Each row is a point on a tangle of strands that fork and nearly touch. The rows are in no order.
Two points are linked if the straight distance between their rows is under 111. Some points are linked to none.
k_443: [-20 -11 -9 -12 3 25 -24 42 22 6 3 23 6 13 -30 1 37 4 22 -29 7 2 0 -11 -23 -1 15 13 29 -35 23 -4 -16 -9 -13 -18 2 21 41 2 -25 -26 -10 4]
k_103: [-1 4 1 23 18 -1 4 -17 -12 -42 -4 16 -11 -35 6 16 -20 25 -21 30 -21 -63 -13 44 -12 18 -13 23 21 3 -13 5 6 -27 28 18 -16 -12 -28 -36 21 19 -14 4]
k_409: [-14 -6 -12 29 19 -16 -16 9 14 -43 1 -36 13 2 52 27 9 17 -11 -56 36 20 -6 2 -1 3 -21 -28 -65 21 -15 -37 33 -2 -4 -5 8 -25 -16 -21 -17 17 -18 11]
k_902: [18 10 -20 24 21 25 27 -37 -19 -7 41 -5 9 -14 80 -41 -60 -7 -12 -38 28 7 -13 -2 8 17 19 24 -6 15 12 -25 -11 2 -13 -7 -8 -17 12 -13 28 -19 8 13]
k_88: [-1 -40 -16 -15 -2 3 -17 -11 -30 4 -3 -17 -6 29 46 -9 10 -15 29 -32 15 31 -11 -7 13 -19 2 -22 -10 -18 -8 -9 19 6 -3 28 22 12 12 9 33 -14 5 34]
k_946: [-17 -7 -45 -20 -25 -6 -44 36 11 -25 -15 48 18 -2 11 13 68 17 2 -13 45 -36 -10 7 11 7 3 -14 -3 -9 -32 0 16 -10 -16 -19 21 14 -38 44 -18 -42 1 -38]
k_546: [-37 8 -4 -1 6 -24 13 7 21 -32 -36 -5 -21 21 -36 21 38 -19 -36 -27 34 24 48 6 15 -21 -42 -41 -46 11 -26 -23 -20 -20 2 10 32 57 -21 15 -27 -14 -6 -24]
k_417: [42 2 5 -14 15 -3 9 -31 1 27 19 -36 5 -5 -9 9 -43 -29 41 39 30 49 -21 4 -1 -3 12 30 37 1 18 -37 -10 16 -12 46 -24 -17 1 3 14 15 16 25]
k_437: [-24 3 13 39 26 -14 27 -26 4 -21 2 -37 5 15 31 7 -43 1 -34 -57 25 -25 17 15 4 10 -24 -8 -44 50 -10 -17 -9 -12 4 -19 6 -11 -26 -6 -17 26 -36 28]
k_351: [5 8 -15 15 -25 8 20 33 -11 27 -6 13 -21 -3 -12 17 13 -30 19 -2 -42 -9 13 -27 19 -10 -8 8 55 -20 38 -44 -44 34 4 -26 -29 9 41 9 -34 -2 5 0]
k_408: [12 -17 2 -10 4 30 -4 20 -19 5 5 15 -4 -9 -38 -5 19 -8 28 14 12 16 -15 -10 -1 7 10 37 27 -33 28 13 -39 -6 -17 -4 -13 32 39 -10 -9 -12 -2 5]
k_780: [-10 -16 -34 -10 7 10 -4 34 34 12 -1 -21 17 16 -36 9 8 9 30 -1 -10 -13 8 -5 -2 -3 3 11 62 -4 30 -41 -26 13 28 23 -20 -2 48 10 -29 -2 -4 -2]
k_515: [23 15 -9 15 28 12 2 -40 5 1 56 -16 26 -42 59 -53 -41 24 -15 -27 32 3 -22 -7 0 39 37 35 -3 0 19 -10 5 1 -4 5 -13 -34 5 -7 24 -8 10 8]
k_248: [-17 2 31 10 1 -8 40 -16 -7 -6 -23 5 -25 25 0 -23 -35 -12 -20 21 -23 24 27 9 1 -16 -34 11 14 16 21 19 -18 -23 -3 -3 22 7 -6 7 0 2 3 3]
k_510: [-2 13 24 21 18 -2 24 4 27 16 -26 -41 11 31 28 10 -30 3 9 -47 -2 18 10 -1 0 1 -31 -37 -37 21 4 -48 -9 21 38 -10 -5 -45 3 4 -22 18 -28 -6]
k_848: [8 -27 -17 -14 -23 7 -16 5 -37 18 1 -37 -11 17 19 14 -1 -35 12 -17 18 38 -8 -14 1 10 13 -27 -19 -19 -14 15 -10 34 5 20 2 11 28 13 17 -11 -4 1]
k_171: [-9 7 -1 -18 -16 6 -34 58 8 33 7 34 11 -33 -43 -9 40 2 -25 1 -3 -22 -8 -37 -18 12 35 10 54 -42 14 1 -10 8 17 -48 -6 7 44 -4 -30 -6 -12 -28]
k_222: [-31 -17 -4 -5 -1 -2 15 28 4 -2 -7 22 -28 30 -12 -18 24 -7 1 -6 -8 29 22 -7 22 -32 -24 0 11 -14 28 -2 -31 -21 -25 6 16 36 24 9 7 -34 23 -7]
k_20: [13 -4 29 -14 -15 -3 -19 4 17 46 2 10 43 4 -31 -16 2 2 -8 24 -13 5 -7 -17 -25 -29 31 -15 -11 -42 9 3 34 25 9 -2 -4 -28 43 -11 -11 28 -9 -4]
k_549: [43 21 19 -10 23 12 16 -49 6 13 44 -51 15 -26 -5 6 -63 -11 8 46 38 28 -27 5 -12 7 32 33 17 14 13 -42 -10 19 -11 29 -16 -46 -6 -15 8 12 9 23]
k_196: [17 26 35 7 18 4 23 -31 -2 -19 32 -9 -1 -12 35 -59 -28 3 -24 0 37 23 2 -8 -1 37 7 14 -28 30 9 28 21 -10 -14 12 28 -14 -1 -10 17 2 15 -13]
k_241: [-5 26 -6 -39 7 -3 -9 27 12 -10 -12 47 11 -11 -30 -55 46 33 9 52 12 -1 -19 -11 5 -2 5 -20 -5 -18 1 73 12 -38 -48 12 9 45 -10 4 2 6 21 -39]
k_529: [38 11 21 -9 20 9 0 -24 -31 -14 12 4 -14 -26 -21 4 -32 -10 1 43 22 29 -28 8 12 23 2 38 12 -6 8 13 -9 -6 -13 36 -10 11 -3 -30 16 29 23 17]
k_158: [-15 3 -27 -7 -10 -19 -43 27 14 -36 -6 21 1 -11 1 28 37 4 -16 -19 41 -13 -6 8 -5 19 -3 -17 -38 -4 -40 -8 46 8 8 -2 12 4 -14 -9 -25 0 -16 -16]
k_638: [-39 -1 1 -19 6 -1 -1 -12 12 -9 4 23 -28 27 25 -40 -4 11 -2 -13 28 40 16 -4 -18 -11 -10 -18 -20 -14 -23 30 21 -30 -8 23 40 16 -13 29 42 -35 21 -21]
k_268: [14 2 29 -5 19 6 21 -20 3 -6 24 -17 -6 15 7 -33 -43 -15 1 11 26 49 3 5 -15 16 -3 6 -7 -1 4 31 22 0 -10 37 23 0 4 10 17 -4 0 -1]
k_868: [29 21 -19 2 33 14 2 -39 -12 -20 21 8 -11 -31 -4 -8 -41 -2 7 49 10 -18 -46 26 11 7 11 31 18 -20 21 -13 -8 -16 6 55 -32 -1 -2 -23 24 27 17 22]
k_477: [-10 6 6 -9 -33 6 -5 45 1 29 -12 37 -19 -6 -6 32 29 -12 9 -8 -42 -1 -3 -40 3 -10 2 5 42 -25 25 -18 -13 28 2 -49 -9 -3 47 16 -35 -11 1 5]
k_275: [-1 17 29 19 -4 -6 40 -10 -19 21 12 -10 -26 3 9 -20 -29 -40 -3 10 -43 7 26 -1 27 3 -18 12 7 38 14 22 -27 3 0 -10 6 0 -14 35 9 -3 18 22]
k_177: [-35 5 -4 -7 3 -21 -6 33 20 -11 -14 22 -9 12 -19 0 31 17 -16 -10 -3 1 29 14 8 -8 -28 -13 -4 5 -8 19 20 -21 13 8 18 12 -5 10 -26 0 19 -12]
k_762: [25 -20 -28 -9 -3 -3 -3 -2 -8 28 -13 2 5 14 25 20 -17 -13 52 -18 4 16 -11 13 0 -36 4 -2 29 -6 0 -50 -4 30 -15 23 -18 4 19 6 12 8 2 47]
k_569: [-37 3 11 17 1 -28 22 -9 5 -13 -40 -9 -13 33 1 20 9 -25 -26 -31 8 13 45 9 18 -15 -43 -27 -44 20 -24 -26 -38 -1 7 3 30 30 -25 28 2 -3 -13 11]
k_294: [-25 8 -16 -14 10 13 14 53 27 11 3 -16 16 4 -34 -11 40 2 15 -14 -18 -11 38 -15 -8 11 -4 -3 46 -4 19 -16 -39 2 35 9 -3 -3 44 15 -35 4 1 -36]
k_708: [18 7 -11 44 11 11 44 -40 -34 -7 12 9 10 -14 66 -11 -59 -8 3 -38 15 -31 -1 23 19 -2 10 27 -5 23 -4 -39 -29 13 -11 -15 -29 -29 -9 -13 36 3 -6 8]
k_518: [8 -11 21 10 4 -3 27 -29 2 7 15 -51 29 -12 -15 10 -47 34 -16 30 -35 -47 -1 24 -23 4 9 8 26 23 14 -24 -1 -6 49 -6 -35 -46 -7 -35 9 40 -22 -9]
k_863: [14 10 11 4 22 16 2 -24 -13 -23 -2 14 21 -2 -28 -5 -35 6 -8 14 4 -22 -6 18 -12 15 1 14 -23 -14 -19 23 11 -12 25 28 -20 -18 8 -42 19 40 -22 -15]
k_944: [-10 -15 36 5 -23 -1 19 4 -1 28 -25 -8 -22 37 -5 5 -9 -10 3 2 -33 36 19 -10 -9 -22 -12 -35 -15 -14 18 12 17 20 -13 -15 8 4 44 -1 2 2 -15 -20]
k_287: [37 12 15 7 13 21 -1 -56 -5 39 64 -52 -14 -49 32 12 -32 -6 22 -7 29 14 -42 -23 -10 34 39 19 -18 7 -4 -38 1 42 -26 9 -4 -38 -16 -9 23 -15 25 22]
k_734: [8 -10 17 11 -13 6 20 15 -20 12 -5 10 -33 11 0 -8 6 -28 15 2 -12 43 8 -20 28 -4 -26 14 3 7 34 17 -33 -2 -34 -4 18 30 6 13 6 -34 22 3]
k_506: [-10 -11 1 13 -33 -5 10 -7 -21 -4 -30 19 -10 9 3 2 18 -18 -12 -22 -11 5 13 -4 35 -15 -20 -9 -46 27 -18 19 -12 0 -20 -37 22 42 -23 -2 14 -19 -3 15]
k_800: [-15 17 -13 -24 -26 -14 -37 37 15 -37 -26 33 2 -3 -11 27 52 -7 -21 -21 50 9 21 -16 -6 4 0 -41 -35 -2 -44 -1 20 4 -5 -37 17 45 -26 5 -36 -19 -21 -38]
k_826: [-37 9 34 10 15 5 -9 18 22 -14 -11 -27 -33 8 -19 28 -8 0 -8 -21 0 5 39 12 -36 2 -37 -31 -38 38 -31 -9 21 -10 19 -22 19 -11 -42 23 -43 18 -8 -28]
k_422: [-10 -9 -6 2 -19 6 -1 -11 -7 -50 -41 14 -2 23 11 44 13 -14 -2 -22 34 1 13 -8 6 6 -24 -7 -52 6 -40 -23 -10 -1 8 -13 20 28 -27 -7 10 -24 -45 -11]
k_859: [-7 33 -4 -31 16 1 0 40 4 -23 -15 36 -2 -13 -41 -42 65 29 -4 30 -8 -7 7 -12 5 -3 -2 7 20 -24 25 50 -14 -47 -16 5 3 41 20 -13 -13 10 15 -30]
k_891: [-22 2 3 1 1 -10 -28 36 22 -45 -17 -2 -24 -1 -27 42 34 -26 -23 -26 30 30 30 -5 5 -1 -26 -34 -38 8 -19 -24 -3 -7 -1 -20 13 47 -21 12 -57 -21 -14 -17]
k_420: [6 8 -3 -26 -19 10 -32 18 1 -13 -20 55 3 0 -44 -12 44 9 -3 25 1 -2 -32 -7 21 -17 8 7 -4 -34 22 14 -1 -19 -30 9 3 47 41 -32 -2 3 -2 17]
k_738: [-24 -12 6 2 -38 -11 12 14 -5 33 -26 -7 -38 30 16 -2 6 -39 -3 -12 -35 25 7 -11 13 -27 -25 -45 -7 -25 24 -23 -17 29 -17 -12 15 19 31 27 -11 -17 3 -10]
k_751: [25 7 41 7 -4 10 31 -1 -13 20 26 1 -28 -1 21 -18 -14 -42 7 23 -13 53 1 -17 14 15 -26 28 22 22 30 12 -12 13 -30 11 16 -4 -10 14 10 -19 25 12]
k_823: [-14 0 -1 69 28 -9 31 -27 -14 -13 -6 -43 -5 -10 30 28 -46 -21 -13 -48 13 -30 -5 26 -7 11 -25 -15 -36 44 -8 -49 -23 7 5 -26 -8 -18 -47 14 -26 16 -44 23]
k_220: [5 -3 -27 -28 -26 -9 -31 26 19 56 25 -22 3 -9 -27 9 9 -14 9 18 -12 16 -7 -29 -4 0 44 -10 28 -39 0 2 3 42 10 2 -17 -2 37 27 -20 -10 5 -7]
k_55: [-19 22 -17 -41 -10 -16 -12 26 13 -20 -34 50 23 1 -21 -31 56 33 -9 32 22 -24 -20 4 10 -6 10 -19 -12 -9 -24 58 21 -31 -37 -11 12 26 -20 27 -11 -4 3 -42]
k_620: [-16 2 -3 -24 -56 -7 -30 45 -17 7 -22 45 -8 8 1 13 41 -20 -30 -14 3 -3 -17 -10 34 -2 18 -45 -25 6 -16 15 0 6 -26 -71 22 24 4 16 -19 -41 -15 -26]
k_987: [-1 -23 -26 1 -17 16 -16 -6 -42 -19 2 6 -15 17 68 6 13 -23 14 -32 9 10 -7 -4 18 -14 -3 -12 -17 0 -25 -5 -2 14 -21 0 9 14 -8 4 43 -29 5 22]
k_499: [5 -7 -16 -19 9 18 -47 9 4 -15 1 27 7 -8 -40 -21 26 10 4 11 11 3 -36 -3 0 -6 22 14 -5 -41 7 44 1 -32 -25 13 7 48 13 -16 10 -6 18 30]
k_603: [33 35 38 3 18 18 8 -31 -3 -8 48 -4 -6 -31 32 -17 -28 -4 -27 3 39 14 -25 -3 -1 49 15 32 -4 32 -1 1 24 7 -20 12 27 -26 -22 -15 11 -10 23 8]
k_239: [35 14 1 22 4 2 32 -33 -7 39 36 -46 -3 -44 15 0 -42 -9 12 37 -35 -14 5 -15 -3 37 26 12 19 31 8 -27 -25 32 23 22 -25 -58 -15 6 22 -8 16 -5]
k_600: [-28 34 7 -8 1 -27 12 10 15 -34 -31 42 15 7 -9 -15 36 40 -19 13 4 -32 4 13 8 -7 -7 -21 -30 24 -31 59 34 -35 -18 -38 6 11 -49 4 -4 12 3 -33]
k_624: [35 -2 -3 15 2 16 24 -24 -51 8 -8 7 -7 3 70 0 -30 -24 31 -26 10 -4 -8 28 16 -15 0 10 -8 9 -4 -42 -14 24 -24 -16 -19 -10 -5 -10 37 6 -1 21]
k_17: [-2 -16 -42 -16 21 9 -50 17 29 4 5 29 24 -25 -38 -24 41 14 14 -2 18 -43 -35 14 -15 23 35 7 21 -56 16 38 -4 -27 -9 3 9 34 5 4 -7 -2 24 23]
k_167: [-8 6 3 40 18 -20 19 -41 -2 -56 -27 -29 4 12 0 33 -13 -16 -35 -30 32 -10 15 12 9 9 -28 -13 -65 36 -29 -10 4 -20 7 -8 9 9 -38 -19 -16 31 -37 14]
k_473: [30 -9 -6 -8 0 7 5 -17 -2 32 8 -9 -2 -6 13 -1 -18 -20 47 19 -4 35 -8 -9 1 -11 6 29 27 -17 19 -20 -5 24 -3 29 -11 -6 8 26 13 -6 20 45]
k_894: [12 4 -8 22 23 -7 36 -24 2 0 5 -24 33 -14 15 -7 -57 31 -23 5 -23 -42 -5 25 9 7 -2 17 12 42 21 -39 -16 -10 41 -3 -34 -52 -7 -38 -2 36 -9 0]
k_622: [24 -8 21 -8 -2 0 -6 6 -15 19 21 13 -3 -30 -18 -23 9 12 10 29 3 21 -22 -15 6 8 8 19 -5 13 -2 65 20 -10 -26 -9 12 -10 -13 -3 14 -9 32 -3]
k_74: [-14 -7 1 30 7 -4 0 -3 -5 -16 -3 -16 -1 19 64 23 5 10 9 -63 15 -10 2 6 5 -2 -10 -20 -41 14 -29 -28 13 15 5 -19 8 -31 -20 2 9 -5 -12 3]
k_309: [0 -9 20 -18 -32 -14 -19 38 -5 28 -13 47 11 -26 -20 -4 33 4 -19 30 -23 1 -8 -34 -3 -12 25 9 43 -40 12 -9 13 17 9 -33 1 -9 39 1 -19 12 -3 4]
k_566: [22 7 0 -3 6 6 10 -26 -33 -35 -7 23 -10 6 -8 -14 -16 -22 5 26 25 23 -14 15 28 4 -11 31 -11 7 6 25 -18 -17 -19 23 -3 37 -5 -17 20 -6 7 6]
k_774: [11 9 -7 9 26 5 10 -12 -31 -24 -4 30 -3 -28 1 -5 -6 13 3 37 -22 -37 -23 23 11 -3 -11 39 44 -19 9 -7 -16 -13 17 44 -25 -5 -3 -25 27 11 13 9]
k_325: [-21 4 25 21 27 -21 25 -16 9 -51 -21 -8 -11 41 5 12 -40 4 -22 2 3 9 8 37 -7 -24 -36 -11 -14 28 2 -14 18 -26 9 8 -3 -9 -23 -10 -26 27 -28 8]
k_532: [-5 -20 -20 4 -2 -4 -46 32 16 1 -4 5 7 -23 7 34 23 4 -1 -13 6 -13 -7 18 -1 9 -3 -9 4 -4 -23 -21 34 31 19 17 -10 -14 -4 -4 -24 1 -4 -4]
k_970: [15 -8 15 -24 -11 17 23 -31 11 1 29 -59 17 7 -7 2 -64 26 -4 41 -36 -30 17 7 -43 -11 15 6 26 32 25 -13 5 -18 47 7 -23 -39 -9 5 8 39 -35 -22]
k_578: [18 -13 25 -6 28 10 -16 -31 14 25 39 -21 43 -18 -10 -34 -14 40 1 15 2 -12 -2 6 -32 7 38 10 -3 -17 7 38 40 -14 12 -5 -12 -51 -6 -9 13 25 -2 -11]
k_961: [-30 6 -28 -17 -15 -12 -29 54 15 -9 -17 43 4 7 4 -11 74 11 -16 -15 21 -11 13 22 25 -5 -12 -5 -2 -11 -15 10 7 -13 -3 -11 22 15 -16 28 -20 -24 21 -28]
k_166: [-10 -10 24 11 6 -16 36 -4 -4 -1 -16 -15 -10 48 3 14 -52 -11 -3 2 -15 18 17 25 0 -25 -35 4 17 22 13 -6 -5 -20 7 -3 -3 0 6 -2 -9 16 -23 18]
k_463: [-5 -6 -5 18 -12 2 1 -13 -3 11 -1 -4 9 2 37 -2 -11 -6 13 -15 -15 -8 16 4 3 24 -9 9 -6 5 -21 8 -5 15 28 16 -11 -36 -12 16 22 -4 -1 -14]
k_951: [33 0 35 8 4 21 -7 -22 -17 12 41 -13 -19 -23 -13 -7 -42 4 8 16 14 8 -27 -20 -27 18 28 16 -12 25 -14 57 14 -7 -26 -8 3 -7 -9 -30 26 -11 11 -2]
k_428: [-15 1 19 13 2 -19 23 -21 -5 -26 -31 13 1 13 -16 -4 8 1 -32 -2 -8 -4 20 14 20 -18 -26 -3 -42 27 -10 33 6 -25 -19 -20 14 30 -19 -17 2 10 -18 18]
k_962: [4 -19 -16 -14 -18 -29 -1 25 20 21 -19 -3 3 25 -18 -17 16 0 -8 14 -16 38 -1 1 30 -23 -17 -13 17 -13 25 -6 8 6 4 32 -4 10 44 -1 -10 16 22 15]
k_767: [-12 12 -21 -6 -15 8 8 -18 9 -55 -31 40 -5 27 18 8 18 7 2 -11 29 -3 14 -16 6 -7 -27 7 -38 4 -32 4 1 -22 -2 5 25 22 -28 -6 39 -38 -15 -16]
k_456: [25 -7 -29 -21 -19 7 -19 14 -5 40 0 -40 -5 15 -9 30 -18 -38 23 1 -16 28 -14 -21 -7 -11 23 -20 9 -27 1 -4 -17 44 13 14 -30 4 54 22 -11 -7 -13 -4]
k_655: [-1 -3 -5 20 -11 -12 2 -30 -10 -63 -32 -6 9 5 18 51 21 -16 -18 -29 48 10 13 -12 -3 -2 -23 -27 -85 9 -46 -24 1 -4 -4 -32 19 18 -30 -21 -8 16 -36 1]
k_115: [-10 34 1 15 19 -17 8 -27 9 -60 -23 5 -2 15 10 9 18 20 -37 -19 7 -23 8 18 17 8 -18 -11 -70 21 -24 13 19 -27 0 -10 9 4 -22 -30 -6 23 -19 5]
k_633: [-8 1 -11 -3 -2 17 3 34 -3 13 -3 -18 -12 -4 -34 15 5 0 21 -11 -36 -22 36 3 -28 27 -7 -3 45 -1 2 7 -40 10 39 2 -17 12 9 26 -33 -8 -8 -41]
k_908: [15 -6 -6 11 -6 -7 26 19 -24 18 -11 1 10 -4 -20 12 4 -23 28 33 -28 6 16 -22 22 -21 -21 29 72 -1 45 -34 -52 20 10 -4 -34 3 36 8 -20 27 8 6]
k_245: [-21 22 -5 -18 5 -19 5 32 -1 -12 -23 27 5 -8 -43 -16 44 16 -22 9 -17 -8 25 0 7 -10 -13 -3 11 6 -7 50 -9 -33 1 -4 3 40 -9 -10 -17 11 12 -24]
k_608: [-15 6 -22 12 -20 -18 10 16 -2 38 -22 -38 -14 17 -5 24 -12 -38 3 -21 -42 -10 9 -4 22 16 -8 -35 -11 19 -16 -8 -26 37 33 -5 -11 -1 8 24 -21 12 -3 10]
k_644: [-29 31 10 -7 16 -16 13 -8 22 -24 -27 25 7 30 -7 -14 30 37 -27 4 25 -10 21 6 -17 -19 -8 -47 -57 4 -39 58 46 -35 -25 -12 11 21 -35 -7 8 6 -8 -40]
k_353: [3 -38 -21 -9 3 8 -29 2 17 17 -13 0 10 9 -8 23 -1 -14 31 -18 11 4 -29 12 -21 -18 13 3 28 -35 -13 -32 12 18 -1 17 -12 18 18 -4 -6 4 -7 43]
k_172: [-1 13 -3 35 31 -13 14 -29 -4 -26 9 -9 9 -35 18 0 -18 32 -38 4 -30 -66 -11 41 5 16 -8 3 8 27 -2 -14 8 -14 35 17 -20 -44 -24 -35 6 25 1 5]
k_609: [-9 -5 -10 -32 -35 -2 -34 34 7 -22 -26 44 -9 23 -21 -5 47 1 -23 -2 10 14 -21 0 20 -30 6 -15 -1 -31 20 -14 4 -11 -30 -16 13 50 40 -30 -17 -20 -19 11]
k_29: [43 13 18 -15 35 13 -1 -57 22 22 38 -36 23 -27 -4 -30 -47 9 6 36 13 25 -26 -1 -12 8 45 35 -2 -9 14 -19 23 -1 -11 28 -15 -45 5 -17 21 29 14 37]
k_544: [38 3 27 0 12 12 -12 -35 2 26 52 -15 -13 -32 15 9 -17 -8 -2 15 38 20 -43 -10 -20 31 31 34 10 4 -6 -14 21 23 -27 15 21 -18 -26 -18 17 -7 34 28]
k_965: [-11 -16 -13 -31 -15 -2 -46 38 31 50 15 -6 15 -9 -23 12 16 1 11 -2 -10 -21 -3 -8 -30 8 39 -23 46 -42 -4 9 26 23 17 -13 -10 -12 26 40 -36 -5 -12 -21]
k_354: [32 6 38 2 17 29 -3 -30 -2 30 59 -25 14 -37 -4 -21 -32 17 0 15 11 -6 -17 -16 -50 30 40 16 -16 6 -10 42 23 -2 -7 -8 -6 -44 -10 -13 23 -2 5 -18]
k_998: [-5 -12 0 45 7 -3 22 -7 -14 -7 -7 -14 -3 -13 6 47 -24 -10 -5 -12 -20 -30 6 28 10 7 -31 -2 -14 35 -14 -34 -13 20 21 -18 -18 -10 -34 -8 -13 11 -18 17]
k_425: [18 -1 22 -7 10 12 -27 -16 12 21 25 -8 43 -10 -45 -3 -12 27 -1 34 -21 -20 -13 2 -31 -20 31 13 -7 -34 2 19 40 6 16 7 -20 -39 22 -32 9 39 -7 6]
k_971: [-38 -6 0 15 -2 -17 39 -11 -1 -10 -18 6 -20 44 35 -21 -19 -27 -19 -19 5 22 42 15 30 -23 -31 -19 -29 12 1 -21 -29 -8 9 32 42 23 -20 34 29 -13 5 1]
k_630: [10 -11 -17 26 -10 9 3 -7 -37 -15 -3 14 -9 15 83 15 -4 -8 31 -50 -3 -30 3 3 17 -21 -1 -10 -16 19 -19 -36 3 22 -26 -20 6 -12 -25 -8 40 -4 -9 16]
k_483: [-2 13 -16 2 -32 -6 20 19 -3 39 -15 -29 -21 16 -5 29 -6 -39 21 9 -61 1 6 -21 18 -1 -15 -8 27 3 20 -22 -32 38 20 -14 -26 -3 34 32 -30 1 5 -1]
k_362: [-14 -15 -13 -41 -51 -9 -38 32 -9 -16 -25 41 -1 18 -13 -1 37 -5 -26 -7 23 21 -2 -20 10 -20 18 -40 -26 -20 -4 13 10 -8 -30 -28 24 54 15 -17 -2 -45 -31 -25]
k_336: [-10 -7 1 6 -45 -7 -12 19 -22 14 -27 23 -9 2 4 23 18 -22 -21 -18 -18 -5 -14 -5 28 -15 1 -29 -31 14 -17 -8 -4 18 -12 -58 5 21 -5 -8 -18 -4 -11 14]
k_714: [-7 -8 18 -22 -16 -8 6 19 -12 7 19 -12 1 -16 -11 -6 23 43 0 40 -52 -27 14 -15 -30 -15 -4 19 65 15 28 33 19 -32 26 -13 2 -13 -5 11 0 22 17 2]
k_430: [5 -12 41 5 -7 -1 -13 -7 9 22 -7 -5 25 37 -11 -12 -7 -2 -3 -11 0 20 10 -3 -22 -27 13 -26 -34 -33 3 24 35 20 -10 -8 5 -20 41 -13 2 4 -29 -12]
k_511: [28 4 -5 18 26 6 1 -36 4 17 31 -26 28 -20 28 -23 -42 37 5 -6 -5 -4 -20 8 -7 8 40 33 3 -2 10 -20 5 3 1 -1 -29 -47 13 -24 18 7 2 20]
k_726: [-19 39 1 -9 16 -16 -2 -21 38 -59 -22 27 -2 29 17 4 37 42 -29 -12 30 -11 0 10 -1 -8 -14 -39 -76 -5 -21 28 43 -38 -16 -7 29 -1 -23 -13 6 1 -14 -27]
k_526: [-12 -18 -21 4 -24 4 -21 13 -13 5 -11 14 0 -8 -1 27 8 1 10 -10 1 -20 1 11 -5 21 6 -2 -4 -14 -27 7 4 19 21 4 -18 -4 -6 5 11 -18 -12 -17]
k_65: [18 -10 -2 0 -24 -7 18 -9 -14 33 8 -46 10 -16 -31 38 -24 5 25 55 -60 -15 6 -19 -6 -16 14 22 56 20 19 -23 -13 16 35 -5 -37 -27 11 -8 3 30 3 -3]
k_195: [5 -9 3 29 -9 -12 21 -7 -10 21 -3 -30 -6 -8 -13 35 -25 -1 3 18 -48 -34 13 17 -2 -9 -17 4 44 34 12 -37 -21 14 23 -15 -31 -30 -12 -1 -20 14 -2 9]
k_323: [-29 -17 -32 -21 16 15 -32 40 41 7 20 2 32 -7 -35 -38 43 12 9 -20 24 -17 -1 8 -19 17 31 5 34 -42 14 25 -5 -16 2 1 8 19 32 5 -26 -9 9 -7]
k_819: [-1 -21 -40 9 13 0 -10 28 23 10 18 -23 -1 14 -5 24 12 16 42 -11 -34 -20 12 12 6 -15 -5 18 83 11 23 -45 -23 7 15 34 -26 -7 11 5 -12 -14 12 26]
k_39: [9 18 -1 13 -3 6 20 -12 3 39 12 -29 -8 -17 19 -7 -22 -13 17 16 -38 0 11 -11 -7 34 5 8 13 19 -4 7 -17 27 37 11 -17 -57 -16 29 18 -9 19 -14]
k_121: [-33 8 16 2 -6 3 7 -5 3 -20 -19 24 -17 21 33 -2 3 2 4 -28 4 -2 24 -6 -13 -4 -18 -9 -25 13 -36 26 10 -16 3 -14 31 1 -28 28 25 -38 4 -31]
k_507: [4 -5 1 -11 -3 -9 13 5 -6 2 -5 -18 17 -10 -25 6 2 33 7 47 -50 -11 3 -14 -3 -14 -14 27 65 4 29 -13 10 -10 33 11 -12 -16 11 -4 -11 40 6 16]
k_418: [5 13 -8 -12 -2 6 12 -27 -18 -49 -15 35 -8 12 -5 -16 -8 -5 9 9 21 13 8 -8 6 23 -8 18 -26 17 -18 35 -11 -18 -6 19 15 39 -23 -1 44 -32 -4 -15]
k_203: [11 4 8 -36 5 -2 -25 22 0 27 9 27 7 -7 -30 -45 31 20 12 37 29 16 -31 -10 -9 8 10 -4 1 -10 4 71 33 -20 -41 1 23 21 -8 28 -4 -5 45 -9]
k_441: [-4 -9 -14 -10 -16 4 -18 45 -14 16 2 10 0 -41 -44 4 15 1 -9 -3 -16 -28 11 -2 -20 23 20 6 40 -21 -5 7 -28 15 25 -7 -29 15 32 -2 -27 3 -5 -29]
k_438: [1 -19 -9 -17 0 -1 -18 13 5 20 27 -14 5 -33 -21 -18 35 32 14 27 -29 -31 -8 0 -27 6 13 18 57 -12 19 34 10 -22 11 5 -5 -6 -9 16 -8 -6 22 -3]
k_292: [13 -32 -8 -14 16 -10 -32 -12 40 21 -9 -6 34 18 -18 11 -5 8 14 1 -10 -8 -30 12 -21 -18 25 -10 7 -40 -3 -12 37 10 4 4 -5 -12 4 -2 -11 36 6 64]
k_798: [-28 -7 -5 6 4 -5 7 9 -1 -19 -8 34 -31 39 19 -19 34 -8 -4 -16 -4 22 41 12 41 -34 -38 -10 -13 -9 17 -9 -19 -23 -16 28 37 38 -14 20 25 -27 29 0]
k_898: [-3 -37 -32 10 10 15 -20 11 12 10 32 1 4 -25 -14 -4 31 36 23 5 -23 -31 3 4 -5 6 5 21 73 -17 24 -14 -16 -2 3 24 -9 -7 -3 6 4 -24 29 20]
k_860: [-1 -11 25 -10 10 18 3 -18 2 -3 1 16 -13 27 5 -24 -11 2 9 -12 13 37 -3 -6 -24 -6 -3 7 -5 -14 2 41 22 -21 -27 16 31 5 3 7 29 -20 7 8]
k_582: [29 27 9 20 16 18 16 -48 -7 37 59 -63 -16 -37 33 9 -53 -8 4 13 -2 8 -14 -18 -6 43 38 6 -12 12 9 -23 -8 35 -1 8 -19 -57 -10 -2 16 -8 21 -14]

Follow the links from the first point to the second, and from the first to the third. Name the last point that the two ways share.
k_566 / k_633 / k_158 | k_767
k_408 / k_418 / k_951 | k_115
k_507 / k_239 / k_726 | k_167
k_860 / k_245 / k_998 | k_167
k_738 / k_600 / k_245 | k_241
k_526 / k_241 / k_362 | k_115
k_354 / k_961 / k_633 | k_241
k_336 / k_532 / k_172 | k_767

A fork is a point with three links, a tip a point with one. Leave the first point through the second and follow the links. Name the first fork or tip that comes.
k_441 / k_633 | k_167
k_767 / k_418 | k_970
k_532 / k_158 | k_325
k_17 / k_499 | k_115
k_622 / k_951 | k_738
k_222 / k_798 | k_767
k_195 / k_65 | k_351
